Each row is a point on a landscape with many valleys, with its height.
A ball rolls from a point to the lowest of its 4 nearest points, and stops where none of them is lower. Distance is the straight distance between rows; heights are no part of it.
bosaz height 682: [ 11  50  23   0  26 -35  29 -14  -3  21  20 -17 -22 -19]
mot height 185: [ 19 -38  -9  25   8  57  14  -7 -38 -22 -14  23  26 -18]
zon height 812: [  9  38  13  -8  17 -54   4   8  29  28  15 -16 -13   1]
rilo height 429: [-10 -43 -17   2 -66  18 -48  30  15 -15  -4  23   6   4]
vimum height 194: [ 37 -19   4  41 -38 -13 -25   6 -17  21  24  40  27 -36]
gekol height 88: [-20 -14 -20 -26  11  35 -11  -8   3 -20 -30  -7   4  27]
vurev height 198: [-14   2   5 -21  17   1   5  -4  -4 -16 -13  -7   3  21]
tilo height 173: [ 24 -19  10  24 -77 -25 -50  39  13  11  14  29  11 -31]
Zizu height 475: [  8 -59 -21  13 -54  36 -49  40   5 -22   8  24   4 -11]
nudu height 149: [ 20 -51 -25  20   2  70 -13   3 -29 -24 -10  18  29  -8]
safem height 238: [ -3 -29 -15   0  -8  44 -14  -4  -6 -21 -29   9  26  14]
vogok height 826: [-33  -2 -33 -40   7 -24  -6  24  54   8  11 -23 -17  49]
tufo height 101: [ 37 -26   4  45  -7  22  14 -10 -42   0  26  45  18 -34]
zinu height 582: [  9  27  27   0  11 -34   2  -8 -10  14  11   3   2 -12]
dunam height 320: [ 15   0  14   6 -50 -39 -49  19  13  18  -1  20  13 -11]
pemaz height 156: [ 33 -14  15  36 -16   1   3 -13 -32   8  19  39  25 -30]
fuf height 727: [ -1  11   9 -19 -10 -51 -33  23  24  16   9  -4   0  14]
Zabu height 515: [-25 -22 -13 -23 -17   2 -31  10  17 -12 -10   4   6  33]
bok height 773: [-20  26   3 -10  43 -19  48   7  14  -3  -5 -38 -37  11]
zimig height 911: [  0  45   3  -6  22 -74  42  12  64  41   3 -32 -39   3]
Tusal height 652: [-45  20 -31 -29  66  49  34 -22  14 -13 -37 -63 -37  24]
gos height 464: [ 14  11  20   4 -10 -28 -11   6  -6  17   2  18  17  -9]
godon height 693: [-41 -24 -38 -21 -27  44 -44  -1  22 -16 -18  -1  14  35]
feri height 365: [-11 -36 -16  -3 -41  27 -34  12   7 -21 -14  13  18  18]
susag height 209: [ 37  17  26  24 -38 -52 -29  -4   3  26  21  20  24 -28]
pefu height 285: [  2  -3  18  10  11  14  19 -17 -32 -12  -5  15  18  -7]
zut height 197: [ 18 -38 -21  29  16  84  16 -18 -39 -28 -18  13  27 -19]
bof height 777: [-20  45  17   7  43 -11  58  -8 -14   5  12 -43 -47  -2]
paka height 383: [ -7   4  14   0  21  25  28 -25 -30 -20 -12  -1   4  -2]
nube height 548: [-26  15 -13 -21  55  60  35 -32 -22 -23 -34 -52 -24  11]
Rik height 783: [-42   1 -32 -41  10   0 -15  10  40  -1   7 -23  -3  49]
fov height 318: [  4  22  26  13  11  -3  30 -29 -35   3  17  17  -2 -26]
menut height 132: [ 44 -13  13  34 -70 -37 -48  16   6  22  29  32  24 -48]
gol height 183: [ 12  -7  16  19   7  30  29 -26 -47 -10   1  31  21 -27]
tete height 245: [ 28 -35   2  35 -42   6 -26  28 -13  -1   9  34  22 -21]
fefub height 479: [ -8 -11 -12   0  22  64  16 -25 -24 -24 -42  -7  15   5]
tadul height 815: [ -7  26  -2 -19  25 -46  21  15  33  19   9 -15 -26  15]
divol height 517: [ 48  21  35  28 -17 -14  21 -61 -31  26  37  34  -6 -49]
pozo height 726: [  0  59  26  10  28 -29  53 -16 -13  26  27 -34 -48 -15]
Gulas height 378: [ 23  20  24   0 -41 -70 -47  13  24  28  23  -1  13 -11]
zus height 514: [ -6  14  17 -12  19 -28   0   5   2   0   0  -2   7   7]
kotu height 696: [-41   4 -42 -45  41  19  15  -4  32   0 -24 -38 -23  43]
pivu height 728: [-28   7 -27 -37  34  -4  10   2  34 -10  -9 -35 -18  38]
musan height 489: [ -4 -59 -43   6 -57  70 -54  28   6 -26  -3  18   6  -3]
sobuz height 422: [ -4  -2  14  -4   3  -2  -1   0  -9 -12 -13  11  16  16]
Mepak height 212: [ 12 -43   1  25 -16  24 -11  11 -20 -18  -9  24  22  -8]
neli height 737: [  3  38  15 -11  35 -45  25   4  11  17  15 -18 -26  -3]
pava height 732: [-26  28   2 -15  49   4  52  -8   2 -10  -9 -49 -41  17]
Vude height 847: [-21  12 -18 -28  14 -48  14  25  49  16  -2 -20 -30  38]
tikit height 202: [ -2 -22   5   7 -43 -15 -36  23   7  -2  -5  22  15   8]
dasu height 450: [ 30  33  31  16  -5 -34   5 -31 -16  28  27  17   5 -38]
Rem height 747: [ -7  38  16  -5  39 -14  40  -6 -14   2   8 -26 -25  -2]
sel height 300: [-25  -5 -16 -32  37  45   3 -18   1 -20 -36 -23  -4  27]

Call two points neighbours if one is among the 4 nearest of the other. Go from one point of each pair to the other, from neighbour to neighbour, staying as low as possible. Name the highest point that can't be avoided.
nudu and gekol -> safem
nudu and menut -> vimum
nudu and tufo -> mot

For each start below, name the point where the ball stops.
fuf -> menut
zus -> gekol
kotu -> gekol
